Each row is a point on a landscape with many valleys, with its height.
From any point a ball takes the steepest step (drop divided by distance) to one of its 3 nearest points. It stops when none of these is lower. Distance is the straight distance between rows; heights are no part of it.
K42: [ 26 -57  -6  21 -21  10 -49   3 -76  14   3   0  39  24  -2  40 -21  11
 -48 -43 -19 -54  31 -53  17  20  38  19  -7  48 -47 -39   8  44  10 -16
  31  19   6 -15  53 -53]  height 219
K644: [-13 -10   5  30  35   1 -29  49 -43  30  -3  31  55   6 -21 -12 -24 -47
 -37  22  -9 -16  -6  26  35  37  -9  -1 -41  30   8 -48 -21   6   9  22
   8  -4  13  15  -6  -6]  height 564
K158: [-39 -11 -12  -2  17  -9  -7  -5   7  10  -1 -12  52  27 -27 -38   8 -46
 -18  52  19 -24 -12   0  31  37  -6  32   2  33 -17 -26  -3   4  37  -1
   9   7  41 -15 -23   7]  height 477
K287: [-18  20   6  -3  46  -4  15  -2  36  12  -2 -10  16  -5 -18 -27   7  -9
   7  29  -1   5 -18  52   1 -12 -41  -5  15 -25  25  -2 -25 -17 -11  10
 -20   0  23  13 -51  50]  height 721
K913: [ 22  -6 -16  46 -12 -22  60 -19  20  11  34 -11 -17 -10  -7 -29   7 -16
 -18  18 -18  22  -6  58  -1 -66 -52 -24 -22 -16  24  29  -4  -7 -30  25
 -14 -18 -45  32  -4  41]  height 116
K824: [  4  12 -64  -6 -63 -38  43 -39  48  19   1 -25 -21  34  10  -1  24 -20
  16  10  13   0  17 -35  17 -11  -5   7 -34  -9   5  21  54 -21  27 -13
   4 -30 -20  -9  36 -19]  height 53
K778: [  5 -56  24   9 -36  -9 -12 -25 -45   1  21 -20   5  30  25  32   3  46
  -8 -65 -31 -71   9 -84  44  20  29  37  13  29 -44 -13   2  36  25 -41
  36  19   9 -41  32 -41]  height 609
K332: [-30  -4 -17 -14   1 -30  30 -32  33  23   3 -13  42  17 -23 -51  25 -27
 -10  79  34 -18 -33  -4  37   7  -2  28  13  23   1 -15  15  -3  39  -7
  -7  -2  45 -28 -27  18]  height 306
K375: [  2   8   5 -29  -1 -17  55 -26  57   0   8  -8 -16  -6 -20 -31  35   4
  17  45  29  33 -14  39  -3 -41 -20  -9  27 -34  15  34  10 -17 -31  16
 -14  -5  11   5 -36  44]  height 417
K311: [-20 -16 -11 -43 -32 -15  13 -28  31  -8  -3 -12   3  22  18   1  21  -5
  22   5  36 -12  -1 -50   6   3   9  31  17  25 -18 -14  37   1  51 -14
   5   1  47 -50 -12 -21]  height 120
K592: [  4 -22   9 -21 -17  -5 -33 -26 -11 -17   9 -19  -9  15  19  27   7  29
   9 -32  -5 -41  12 -69   9   9  31  30  16  31 -28 -10   2  20  35 -23
  22  20  32 -44   2 -30]  height 379
K566: [  1  46  -8 -25 -14  21   8  20  33 -17 -21  13 -66  -9  42  -7  -1  37
   8 -23 -17  38  33  -5 -16 -11   2 -25   8 -18   8  51 -18 -31  -8  -3
  16  21 -59   5  22  10]  height 447
K661: [  9  12  20  19   1  24 -57  24 -71 -12  -1  17   4  -5  21  57 -36  22
 -20 -53 -24 -28   6 -46 -18  31  58  -8 -14  14 -16 -42   2  33  11 -17
   7  -6  -4  18  55 -52]  height 341
K984: [-11  19 -18 -32 -31 -20  24 -17  38 -17  -7 -24 -27   8  16  -7  33  10
  27   2  18  18  26 -34   1  -9   8   9   7  -8   1  36  25  -7  18  -4
   3 -13   4 -21   0 -11]  height 225
K618: [  5 -58   6   8 -32 -24 -26 -27 -32   9  13 -30  22  29  20  21   5  23
  -3 -31   7 -58  -6 -59  38  30  12  47  31  45 -53 -35   7  30  32 -37
  27  28  31 -67  14 -36]  height 692
K679: [  3  30 -11 -19 -14  -1  34   1  57 -23  -4 -15 -47  -5  15  -9  17  13
  19   6   6  39  16   7 -14 -28 -15 -17  22 -32  15  53   4 -27 -13  -6
  10   2 -25  15   2  22]  height 325
K612: [ 17  -7  25  13  22  19 -73  39 -68  -8 -18   9   2 -17   7  53 -40  20
  12 -44  -8 -10 -36 -14 -20  67  58  -2   5  11  -4 -45 -14  30   7 -17
 -10 -10  26  13  20 -46]  height 478
K602: [  6  51   6   2   1  31 -23  45 -34 -17 -11  50 -40 -17  28  22 -26  21
 -20 -57 -20  19  35  -9 -29  14  22 -29 -28  -5  17  15  -4  -9  -5 -14
  14   4 -44  29  57 -29]  height 501
K557: [ 13 -22  13  27  -7  38 -52  21 -84   9 -19  32  27   8   2  43 -29  -1
 -31 -37 -11 -26  21 -15 -14  32  57  -8 -31  30 -14 -47   5  39  11  -3
   9 -11  -3  24  55 -60]  height 493
K715: [ 11  35 -23  26 -23   8  44  14  12   0   9   9 -23 -17  19  -5   3   3
 -20 -12  -8  29  34  24  -7 -38 -23 -43 -24 -23  18  64  11 -28 -32   9
  13   0 -73  35  50   3]  height 407
K659: [ -9  -5  26  -2  39  22 -94  30 -55  -2 -32 -10  10 -24 -14  38 -35  15
  37 -18   6   1 -34 -13  -7  70  46  11  28  11  -9 -44 -33  24   3  -2
 -17   5  55   3 -20  -2]  height 531
K777: [-15  -1 -27  12  -9 -24  21  -1  13  10   3 -17  45  24 -25 -43  10 -41
 -14  44  14 -27   5  -4  18   1 -10  20 -13  23   2  -9  12   7  29   1
  13  -9   9  -1 -11   4]  height 533
K368: [  1  40 -12   9   3   5  43  14  23 -13  -2  -3 -30 -14  15  -7  -1   4
 -11  -7  -8  40  18  19 -22 -25 -22 -27  -4 -24  14  48 -16 -27 -32  -4
  16  15 -46  34  11  16]  height 374
K167: [  3 -29  -8  -5 -44 -15 -20 -24 -26  -4  17 -13  -8  38  23  20  12  30
   2 -57 -28 -50  27 -82  26   1  22  28  -1  30 -34  -3  17  17  47 -33
  34  12  -2 -40  32 -45]  height 481
K543: [  6  44  -8  -1   4   9 -10  18   5 -24 -11   6 -33 -10  23  16  -3  15
  -5 -33 -14  14  43   2 -14  -1  -3 -31  -4  -8   3  42  -8 -11  -7  -8
  16  13 -26  17  22 -11]  height 495
K70: [-16   6  -8 -47  10   4  -1  -5  35 -20 -17 -14 -25 -11  11  -3   6  15
  28   7  15  18  20 -21 -14  -6   2  12  29  -9  -5  26  16  -5   9  -2
   4  15  28 -12 -19   5]  height 386
K389: [ 13  14  19  25  21  30 -63  40 -70  -1  -9  31  21 -16   1  46 -39   0
  -5 -30 -11  -9  -6   0 -17  51  49  -1 -11  15  -2 -26  -6  25   4  -9
   4  -7   5  20  22 -40]  height 434
K413: [  7   9  10  18  10  25 -29  43 -65  -6 -15  61  16 -26  15  37 -15 -10
 -39 -31  -7   8  38  24 -29  16  16 -32 -40   1  18 -17  13   7 -14  -2
  13  -9 -34  47  30 -45]  height 669
K462: [ -3  23  15  15  41   4  -2  39  -5  -9  -8  22   2 -10  -3   2 -18 -12
  -3 -16   5  23  -5  53 -22  21 -39 -28  -3 -29  27   9 -36 -13 -51   5
  -3  11 -10  28 -30  11]  height 599
K53: [  6  28  11  10   5  25 -43  30 -44 -19  -2  33 -15 -16  10  28 -27   7
 -19 -48 -20  -2  29 -11 -27  10  35 -20 -11  16   3  -1  -1  16  11  -3
  19   0 -24  21  41 -51]  height 429
K437: [ -6   3 -22 -11 -14 -44  56 -52  40  22  14 -23  16   8 -26 -47  29 -27
  10  60  21   6 -29  13  15 -24  -4   7   0 -17  22  12  23 -14   5   3
 -20 -33   9  -1 -25  39]  height 359
K651: [ 12   9  21  24  18   8  46   0  42  -8  16  -7 -16 -14  -1 -15  -6  -8
  12  13  -1  20 -25  69 -17 -36 -66 -31  17 -51  17  22 -41 -21 -66  20
 -18  11 -32  23 -30  44]  height 352
K640: [ 13  38 -10 -13 -39 -11  65 -20  81 -12   6 -10 -55   0  30 -10  21  17
  31  18  -3  50  14  -3   3 -40  -5 -16   6 -32  17  64  16 -31 -14 -12
  -8  -4 -40   3  26  32]  height 285
K298: [ -7   4 -10  20  21 -21  38 -11  18   9  27 -15  17  -9 -27 -26  12 -31
 -24  35 -12  -3  -7  55   3 -24 -54 -13 -14 -18  30  14 -17  -7 -19  24
 -13 -21 -17  22 -34  28]  height 283
K754: [ -5 -16  16  41  38   8 -79  45 -69  22  -9  11  56   4 -10  14 -30 -23
 -19  -2   5 -25 -33  -7  35  71  44  22 -15  41 -22 -59 -22  16  21  -4
  -1   4  30   6   8 -25]  height 189
K856: [ -8  33  10 -24  21  19  -4  35  26 -23 -43   5 -47 -13  28  12  -2  26
  19 -24  -3  34   7  31 -31  16 -12 -33  15 -27   4  40 -20 -22 -46   0
   7  41 -13  23 -14  16]  height 488
K575: [-17 -20   0  10  16  11 -57  19 -35   7 -10 -17  41  20 -11   7 -33 -18
  -4  -7   3 -29  -4 -17  -1  46  24  22   5  36 -27 -36 -15  16  19 -14
  18   8  38 -16  -4 -25]  height 394
K934: [-10 -29 -32   1 -37 -22   0 -14  -6  12  -2 -16  16  48   5  -6  18 -31
 -10 -11  17 -37  23 -35  19  10   6  28 -17  35 -32  -3  38  18  44 -15
  19  10   9 -35   8 -31]  height 123
K962: [ 16  17 -31  23 -20 -32  64 -24  29   4  27 -19 -16  -4  -2 -15   9 -12
   5  29  -8  27  11  23   3 -45 -22  -3 -26 -22  22  57  18 -10 -16   6
  -2 -27 -37  27  22  18]  height 183
K341: [ 30 -13 -50  25 -52 -43  75 -52  34  29  30 -18 -17  -4 -16 -12  26 -31
   9  51  -1   9  -6  14  18 -48 -16 -11 -41 -14  31  47  32  -5 -26  17
 -15 -55 -42  26  21  34]  height 235
K533: [  4 -11  55  -9   9  32 -56   9 -49  -9 -16 -21 -26 -32  14  56 -29  67
  24 -66 -27 -35 -13 -67  -1  36  57  13  14 -13 -21 -47 -39  37   9 -10
 -11  14  24  10  16 -31]  height 295
K357: [-15   0 -26 -37 -47 -26  41 -35  47   0   3 -15 -24  35  22   0  20   0
  32   3  30   0  12 -58  11 -12  -6  16  -3  18   9   9  47 -11  49 -14
   4 -12  19 -39   2 -20]  height 69
K453: [ 23  10  29  18  48  10 -85  61 -56   4 -34  26   5 -38  -3  43 -38   1
  19 -46  -6  14 -41  10 -15  69  43 -10   8 -11   5 -31 -26  17 -18 -11
 -19   2  28  17 -18 -34]  height 503
K313: [  6  44  10  28  20  14   4  44 -18 -16 -13  35 -18 -16  21   6 -18  -4
 -20 -33 -10  27  18  29 -29   4 -26 -47 -22 -22  23  18 -17 -14 -48  -5
  13  12 -38  36  14 -10]  height 736
K877: [-14 -22  -9  -2  -4 -10 -35   3 -15 -13  -3 -15  21  24  -8   1 -12 -14
  -5 -15   9 -31  11 -44   5  21  25  28   1  34 -29 -14   6  14  33 -17
  33   5  26 -32   2 -18]  height 253
K460: [ 40 -10   4  52 -28  20  76  -7   5  -5  32   3 -33 -14   8  -6  -6  -6
 -11   3 -29  25  -4  57 -11 -63 -71 -42 -17 -39  13  38  -7 -24 -65  13
   1   4 -96  42  29  30]  height 185
K641: [ 14   9   6  52  22  13  32  22   2  -2  22   5  -8   5 -13 -19 -13 -28
 -17   2  -4   5 -19  64 -18 -25 -74 -36 -25 -38  23  -6 -38 -18 -38  24
 -29 -15 -50  33 -32  25]  height 532
K210: [-10 -35  29  -6  34  28 -75   0 -36   7 -22 -17  38  -8 -14  15 -21  17
  23  -6  14 -15 -21 -29  13  50  34  47  44  30 -41 -52 -15  22  18  -2
   7  16  78 -34 -18  -5]  height 480
K196: [ 23 -17  18  28  10  -2  31 -43  29   7  59 -16 -11  -5 -53 -54  21  -4
   8  57  -6   5 -65  70  -1 -74 -56 -10   9 -38   9  -3 -34 -18 -30  24
 -59 -20 -25  -9 -38  74]  height 513
K88: [-14  -4  14 -42  13 -26  56 -54  51  28  15   3  23  -8 -25 -52  35  -3
  14  85  23  11 -50  34  16 -35  -7   7  37 -11  22  -2  29 -15   5  23
 -30 -19  44 -23 -38  44]  height 633
K134: [  4   4  12  33  51  12   3  43 -28  22   6  40  29  -3 -24  -8 -19 -43
 -33   4  -7   8  -3  56  -5  10 -51 -33 -38 -26  26 -39 -38  -2 -21  24
 -17 -11 -14  24 -39   9]  height 545
K643: [ 11   2  10  42  29  19  22  45 -24  12   4  44  24  -2  -2  -3 -18 -29
 -28 -11 -14  19   1  66 -19  -2 -68 -41 -38 -26  25 -23 -21 -12 -37  20
 -14 -11 -44  30 -22   5]  height 602
K677: [ -4  15  -3 -14  -7  10 -29   9  -7 -34  -7  -8 -25   1   4  21  -4  23
  -6 -49 -16 -12  37 -53 -22  10  24   9   2  13 -15  14  -3  15  37 -26
  21  12  -1 -13  19 -23]  height 301
K333: [-14  17  -6 -20  15  -2  -2   7  30 -17  -9  -8 -21 -12  11  -1  11   9
  15  -7   8  28  19  10 -17   3 -15 -11  12 -16   9  35  -9  -8 -10  -4
  16   8   7   9 -12  -2]  height 461
K183: [ -3 -44  -2  22  18   7 -72   7 -47  15  -5 -17  51  28 -19  -1 -27  -7
 -18  -7  12 -37 -17 -29  30  53  35  40  15  53 -47 -46 -23  23  24 -17
  22  18  38 -40   4 -16]  height 496
K146: [ 12  -3  16  -2   0 -20  53 -43  52  12  34  -9  -3 -10 -32 -35  15  -4
  15  55   9  20 -48  64   0 -62 -39   2  31 -39  28  11   1 -22 -36   8
 -43 -10   6   3 -46  62]  height 540
K330: [ 10   6 -15  28  -3   8  35  19  -3   5   8  22  10 -14  13   4 -13 -13
 -32  -3 -13  22  44  46 -23 -28 -40 -36 -37 -21  23  27   5   5 -24  16
  20  -7 -55  48  34 -14]  height 428
K378: [-18 -37 -26 -11 -42 -24   0 -19   5   9  -1 -20  18  42  -2 -10  15 -13
 -11  10  24 -29   4 -40  17  17  11  34  23  37 -32  -7  24   9  49 -32
  11  14  36 -47  -2 -23]  height 158
K16: [ 12 -10 -46   7 -50 -63  77 -60  24  36  18 -12   5  20 -18 -37  36 -54
  10  73  14 -19 -27   2  28 -32  -7  10 -38  -4  26   1  47 -13   5  15
 -30 -59  -8   1   1  27]  height 446
K538: [ 14 -22  11  32  13  23 -58  47 -84  19 -22  43  50   1  -3  47 -33 -24
 -40 -21  -2  -6   2  -1  -2  49  54   1 -31  33  -5 -61   3  32   4   4
  -1 -16   5  29  29 -56]  height 358
K917: [ 21 -20 -25  12 -34 -50  64 -52  18  32  38 -28   2 -10 -43 -45  33 -32
  -2  63 -20 -10 -27  43  12 -53 -23  -2 -29 -19  25  14  14  -4 -15  18
 -27 -41 -31   5 -19  49]  height 314
K337: [ -9   0 -15  12 -18  16 -30  16 -43  -3  -4  16   5   6   9  26  -7 -10
 -31 -29 -25 -13  52 -26  -4  14  31 -14 -33  24 -18   9  10  25  30  -2
  24  12 -20  18  57 -43]  height 337
K251: [-14   0   9 -12   9 -39  58 -64  35  42  29  -5  31   8 -37 -73  31 -13
  -1 107  21 -15 -65  29  31 -27 -21  24  11 -13  22 -17  16 -11  21   7
 -44 -27  17 -13 -36  43]  height 606
K794: [ 26  12  13  14  -4  -3  56 -10  60  -5  27 -22 -32 -15   2 -15   9   3
  23  19  -2  30 -23  56 -11 -55 -60 -29  18 -48  19  36 -18 -21 -68   7
  -8  12 -36  28 -21  63]  height 342
K78: [-25   2 -18  17  39 -15   2  11  -6  23   1  -1  51  11 -28 -37   6 -48
 -30  50  -5 -28   4  25  22  10 -21  11 -22  15   7 -19 -20  -9  20   6
  -3 -12   8   9 -30  17]  height 603
K548: [-33 -14   5 -40  38   6 -35   2  14   3 -19   2  38  -1 -25 -24  -6  -9
  20  28  25  -3  -4   9   6  26   7  36  36  21  -5 -20  -5  -6  26   2
   3  11  64 -19 -45  18]  height 392
K202: [ 12  -3  -9  27  18  -8  38 -28  14  15  43 -17  12  -4 -45 -47   8 -17
 -13  47 -16  -3 -35  61  -1 -57 -56  -1 -12 -25  19  -1 -28 -12 -14  27
 -36 -27 -29  10 -34  58]  height 430
K230: [-13   4   4 -33  28 -14  31 -24  49  11   1 -16  15 -12 -16 -44  22 -10
   9  51  26  21 -24  31   4 -24 -21  14  24 -29  16   7   7 -15  -2  11
 -19 -11  43  -6 -40  40]  height 551
K382: [ 22   0   2 -57 -22 -38  78 -60  69  13   7  14 -25 -26   2 -13  26   8
  42  50  37  41 -42  14  12 -55  16 -15  17 -24  34  16  61 -21 -42  27
 -40 -29  17 -14 -19  50]  height 385
K142: [ 18  29  -3  15 -23   3  59  -4  54 -12   8  -7 -47 -16  24  -7   7  21
   9   3 -15  44  -2  26  -7 -41 -45 -37  14 -44  10  63 -24 -41 -70  -2
   3  20 -65  30  22  39]  height 416
K248: [  3  21  25   2  56   5 -39  48  -5   1 -28  24   2 -31 -11   4 -19 -18
  23 -20  14  29 -23  42 -21  43 -18 -25  14 -17  24  -8 -49  -8 -47  -7
 -18  18  13  24 -53  14]  height 830
K150: [-11  21  -4 -50  -3  20  -8   4  35 -29 -24   2 -51 -12  25   8  27  42
  25 -14  -3  35  31 -29 -21 -10  10   5  23  -2  -3  27   5 -15  17  -6
   8  21  -5 -21   1  -1]  height 318
K728: [  0  17  19  -7  36   1  39  -7  56  -8  -3 -21 -17 -20  -8 -24  15   8
  23  28  12  30 -20  70 -13 -27 -45 -21  38 -45  20  17 -18 -23 -67  16
 -25  28   6   8 -54  56]  height 516
K600: [ -3  36  -6 -32   5  22  29  15  49 -30 -31  -1 -53 -17  27  -9   6  33
  28  -3  -2  47  17  21 -12 -11 -15 -20  29 -34   5  52 -11 -37 -44  -2
   7  37 -30  13   3  20]  height 384
K423: [-22  -3 -18  11   8  -5 -19  18 -24   4  -7  -8  29  20 -14  -6  -1 -31
 -21  -1   9 -16  15   0   8  27   1   9  -3  27  -8  -6   2  19  27  -5
  19  -4  20  11 -12 -10]  height 371
K930: [-17 -12  -1 -43  19  -2   6 -31  36   9 -20   1  38   7 -14 -40  23  -9
  14  53  43   3 -14  -6  15  12   2  33  38  23 -13  -8  35 -12  42   6
  -5  16  75 -36 -44   7]  height 149
K355: [ 10  24 -31 -26 -50 -43  73 -53  63  -4  12 -10 -43  -6  14 -14  20  -2
  32  46  28  29 -18  -7  18 -47  -1 -11   0 -26  21  33  38 -11  -6  -1
 -17 -38  -3  -4   4  36]  height 290
K745: [-19  22   4 -30  25   8   5  21  43 -28 -12  -7 -31 -20  12 -13  18  24
  27   7  12  35  12  25 -23  -4 -14 -13  32 -30  10  34 -16 -16 -42   4
  -5  25   8  18 -31  34]  height 509
K936: [ -9 -13  12  29  33  18 -32  56 -65  16 -20  47  55   2 -16  11 -14 -36
 -33  -4   1  -2   6  30  -1  35   1 -24 -43  23  24 -45  -1  11   3  18
   8  -9   1  31  -1 -29]  height 550
K630: [ 12 -11  39  14 -11  17 -53  -4 -39 -17   0 -13 -13   1  21  59 -32  57
  -4 -66 -40 -54   3 -74   4  21  51  16   6  23 -27 -26 -23  38  21 -26
  12   2  10 -13  45 -46]  height 230
K271: [-17  -2   3 -54 -31  -6   5 -21  37 -15  -3  -8 -34   5  26  13  26  34
  22 -16  13   5  24 -57   8  -3   5  27  11   6 -13   9  34  -7  42 -10
  10   5  20 -48  -5 -16]  height 173
K43: [ 17  -4  27  39  33   1 -72  54 -84  26 -16  43  33 -10  -2  42 -43 -18
  -9 -16  -2  11 -40   9   2  72  45  -7 -21  15   6 -64  -4  19   9  -3
 -20 -11  17  25   2 -43]  height 284
K924: [ 18  -5  21 -32   1  -6  60 -36  74   1  12  -8 -27 -28  -8 -25  33  15
  24  57  10  44 -34  63  -8 -56 -28 -19  43 -38  27  27  23 -19 -64  25
 -32  10   6  -5 -36  58]  height 539
K785: [-24  10   5 -37  34  13 -25  13  16 -24 -28 -11   1 -15  -1   1   6  21
  31  -4  25  25  11   8 -25  16  11   8  37  -4  -4   7   0 -10  -6   4
   5  20  46 -12 -31   9]  height 517
K980: [ -4 -60  38 -17  -7  16 -48 -21 -29   6 -15 -27  26   2   9  15  -9  44
  19 -25  15 -44 -20 -56  21  29  26  61  50  36 -51 -36   2  19  22 -17
  21  29  72 -69 -20 -11]  height 400
K825: [  0  45  16 -40  -6  35 -33  38   1 -31 -23  27 -77 -11  27   8 -11  60
  13 -55 -31  26  25 -15 -32  13  23 -24  10  -6   0  36 -31 -20 -10 -17
   1  24 -39   3  24  -3]  height 515
K749: [  7  -1  26  18  10  17  54   6  54 -24   6 -11 -32  -7  12  -3  -2  16
  26   6  -6  29 -39  57 -19 -37 -67 -33  34 -50  14  25 -37 -29 -82  17
 -13  38 -52  31 -41  51]  height 197
K358: [  7  31  20  21  23  10 -40  55 -40  -6 -18  45   3 -22   7  24 -27 -11
 -15 -44   2  15  10  13 -20  36  20 -36 -14  -2  27 -11 -11  14 -26 -10
   9   1 -17  38  12 -25]  height 563
K432: [ 14 -30 -13  18 -44   4 -32 -13 -54   5  10   5  16  23   8  37 -10   8
 -32 -53 -25 -38  45 -60   3   1  39  15 -19  36 -35 -15  25  27  35 -10
  35   9 -17 -16  68 -59]  height 442
K664: [  0   6   4  31  32   4  20  13  -9  17  16   8  18   3 -26 -29  -9 -24
 -27  16 -13  -5  -2  64  -6 -22 -54 -26 -35 -25  25 -17 -28 -10 -21  31
 -19 -14 -29  28 -36  29]  height 432
K92: [ -7  -8 -12   3 -19  -5 -28  -1 -15 -23   2  -8   3  30   8  27 -11  -5
  -8 -41 -12 -25  31 -44  -1  18  23  13  -8  33 -15   7   3  21  35  -9
  30   5   4 -23  25 -41]  height 256
K429: [-10 -53   2  31  19  19 -67  29 -72  31 -16  10  63  35 -21   1 -22 -32
 -47  11  -3 -34 -14 -26  48  54  33  29  -9  60 -51 -61 -18  21  18 -12
  19  12  25 -30  18 -18]  height 390
K427: [  8  18   7   4 -20  38 -47  15 -51 -24   8  46 -12  -9  15  44 -26  39
 -38 -63 -29 -20  45 -38 -18   4  45 -18 -34  12  -7  -5   8   9  20 -15
  10  -5 -32  23  76 -51]  height 500
K237: [  5 -18 -16  12 -10 -38  44 -56  11  43  65 -10  20  -4 -50 -59  40 -35
  -5 109 -28 -33 -73  21  21 -62 -29  22 -33 -19  19 -25  -9  -3  16  21
 -43 -34 -18 -16 -24  64]  height 508
K221: [-17   6   6 -19  21  14 -57  24  -9 -23 -22  -4  -1 -13  -1  23 -29   7
  19 -21   9   8  -1  -5 -10  34  18   0  21   7   5  -4 -14  18   4 -12
   3   3  46   7 -14 -11]  height 214
K713: [ -4 -33 -32  11 -13  -4 -23  -6 -22   4   0 -14  35  39 -12  -4  -1 -29
 -31  -8   8 -38  20 -39  14  19  24  23 -18  46 -19  -3  20  21  34 -15
  33   4  13 -23  18 -25]  height 180
K503: [-14   7   9 -58  -4  12 -23  -5  17 -35 -23 -12 -40 -18  24  21  22  49
  25 -17  -1  10  34 -34 -10   3  18  22  17   2 -13  18   1  -6  34  -4
   2  18  26 -31 -15  -9]  height 248
K788: [ 24 -15  28  17 -21  41 -44  14 -88   9   1  44   7  -5  31  62 -22  27
 -38 -52 -30 -36  20 -40 -17   7  69 -10 -22  12 -18 -46  10  46   7  -7
 -10  -7 -12  35  85 -71]  height 438
K245: [-15   4 -25 -70 -43 -29  40 -41  60   4  -3  -8 -28  19  15   1  39  -1
  37  24  36  14  -7 -37   3 -17   4   6  18   0  13   0  62  -8  26  10
 -17 -19  31 -39   1  -5]  height 121
K662: [ -9   8 -14  35  28   8 -24  41 -40   8  -7  27  47   7  -8  13 -23 -30
 -39  -3  -2  -6  29  22 -10  27  -2 -15 -29  18  15 -21  -5   5   6  16
  15  -9  -3  31  -3 -13]  height 491
K991: [-35 -29   2   5  20   5 -43   7 -25  18  -8 -12  60  27 -26 -27 -13 -35
  -6  16  27 -31  -7 -13  45  45  18  46  16  52 -38 -33 -18  11  36 -17
  18  17  49 -25 -10   7]  height 580
K666: [-16 -26  21 -56  -8   6  -9 -23  24 -15 -12 -10  -8  -3  17  12  27  30
  30  -8  14  -8  -1 -53   6   4  17  51  36  18 -25 -16  38   1  42   7
   0  18  52 -57 -22  -8]  height 199
K534: [ -1  24  18  12  46   5 -52  51 -41  -2 -25  24  13 -20 -14  18 -34 -10
  18 -29   0  13 -20  32  -9  51  21 -15   2   5  13 -26 -33   5 -14  -3
 -12  -2  21  23 -32  -7]  height 597
K488: [  1  10 -50   0 -33 -11  19  -8  20  -3  -3 -13  -5  12  17  -2  10 -18
 -10 -15  -4   4  51 -23  -2 -17   3 -17 -34   2   2  42  30 -10  39  12
  25  -8 -34  14  55 -35]  height 196
K885: [  2  19  -6 -62 -17 -17  55 -29  76  -4  -3  -4 -52  -8  23  -7  34  23
  36  30  32  49   5 -12  -2 -27  -3   3  12 -28  21  44  45 -25 -13   8
 -11  -5   4 -24  -3  24]  height 234
K842: [ -2   4 -38  20 -28 -32  52 -29  22  10   9 -29   5  14 -14 -25  25 -34
  -1  34   1   2  18  12   3 -30 -18  -3 -26 -12  19  34  18  -3   3  14
   3 -28 -25  25   5   7]  height 236
K863: [  1  28  15 -12   7  34 -58  33 -33 -32 -22  31 -49 -29  20  44 -27  55
   7 -73 -24  -4  -2 -25 -23  33  49 -12   1   0 -10  10 -34   8   4 -15
  -5   2 -11   8  25 -24]  height 502
K477: [-12 -31  22 -12  -3   7 -47  -3 -24 -15 -10 -29  14  12  13  20  -9  23
  17 -27   6 -32   7 -57   2  23  30  37  23  26 -36 -22  -7  28  29 -10
  19  15  46 -39  -3 -27]  height 330
K52: [ 28 -16 -10  28 -18 -26  43 -58  14  17  62 -20  -2 -13 -57 -57  32 -24
 -15  73 -38  -3 -49  64   9 -80 -34   0 -40 -33  12 -13 -23 -11  -3  37
 -43 -31 -50  -2 -30  60]  height 408
K637: [ -4  30 -16 -53 -40 -13  55 -30  66 -11  -3  -3 -60   5  35   1  29  26
  37   3  17  30  19 -35  14 -35   7  -3  -2 -18   4  31  45 -25  22  -2
 -18 -24  -5 -31   8   0]  height 182
K334: [-10  26 -20  17 -14  18   3  16 -16  -8  -5  29  -9  -5  10   1   2   0
 -36 -27 -19  10  64 -12 -20 -14  11 -34 -41   6   2  19  23  -3  13   6
  20  -8 -53  36  60 -37]  height 261
K509: [ -9 -63  52 -37 -14  10 -13 -30 -29   0  -4 -21  -5 -14  42  50  20  90
  28 -51 -27 -47  -1 -95  52  16  27  53  39  16 -37 -22  17  25  20 -14
  19  31  43 -59  -8 -25]  height 514
K866: [  7 -49  -2  39  -5   5 -59  12 -65  25   2 -18  54  33 -14   9 -24 -11
 -34 -19   0 -51  -8 -47  28  36  33  42   2  55 -56 -54 -13  30  18 -25
  20   5  26 -29  21 -29]  height 435
K24: [-13  13 -19   0  22  -4  13   9  13  -5   0 -14  13  11 -16 -11   4 -33
  -7  14  13  -4  11  13  -9   1 -13  -5  -4   7  14  23  -3  -1   7   5
   8  -7   4  16 -11   7]  height 470
K250: [  2  45   0  -7 -12  19 -31  13  -9 -26 -15  16 -45 -11  22  18 -19  28
  -8 -56 -30   7  46 -22 -24   5  14 -25  -6  10  -9  31 -17  -8  28  -7
   6   0 -36  12  48 -27]  height 529
K46: [  4  17 -34  -9 -11 -35  55 -34  48  11  10 -19  -7   1  -3 -27  22 -26
  19  42  11   9   1  14  -6 -32 -12   1  -9 -17  15  26  16 -11  -6   1
  -3 -23   0  10 -11  21]  height 265
K529: [  8  30   8  23  10   3  31  29  26 -12  -1   6 -23  -5   9   3  -6   1
   7 -15  -5  31  -9  51 -21 -13 -53 -32   9 -42  17  27 -41 -24 -73  12
   2  21 -32  33 -20  31]  height 369
K686: [-15 -36  17 -33  11  20 -32 -18   0   4 -16 -13  33   2 -13   0   6  16
  21   6  39 -17  -9 -49  19  33  17  52  56  37 -40 -37  29  15  30   8
   7  26  72 -71 -28  -3]  height 366
K465: [ 47 -25  13  62   1  21  50   3   8  -9  38   7  -1   8  -8 -14 -31 -22
  -9  10 -23  23 -54  86 -31 -61 -79 -30 -12 -44   5 -14 -37 -12 -58  34
 -41 -13 -73  19 -21  52]  height 659

For each start below, name the point where the ball stops.
K618 => K934
K825 => K357
K602 => K934
K358 => K934
K745 => K357
K863 => K934

Call two points neighbours if one is among the 3 nearest of the other. Go from one point of each pair to the other, from neighbour to neighbour, staying as low as possible. Name the highest point that can't be avoided.
K934, K42 => K866
K930, K962 => K785
K754, K913 => K575
K934, K824 => K378
K661, K754 => K389
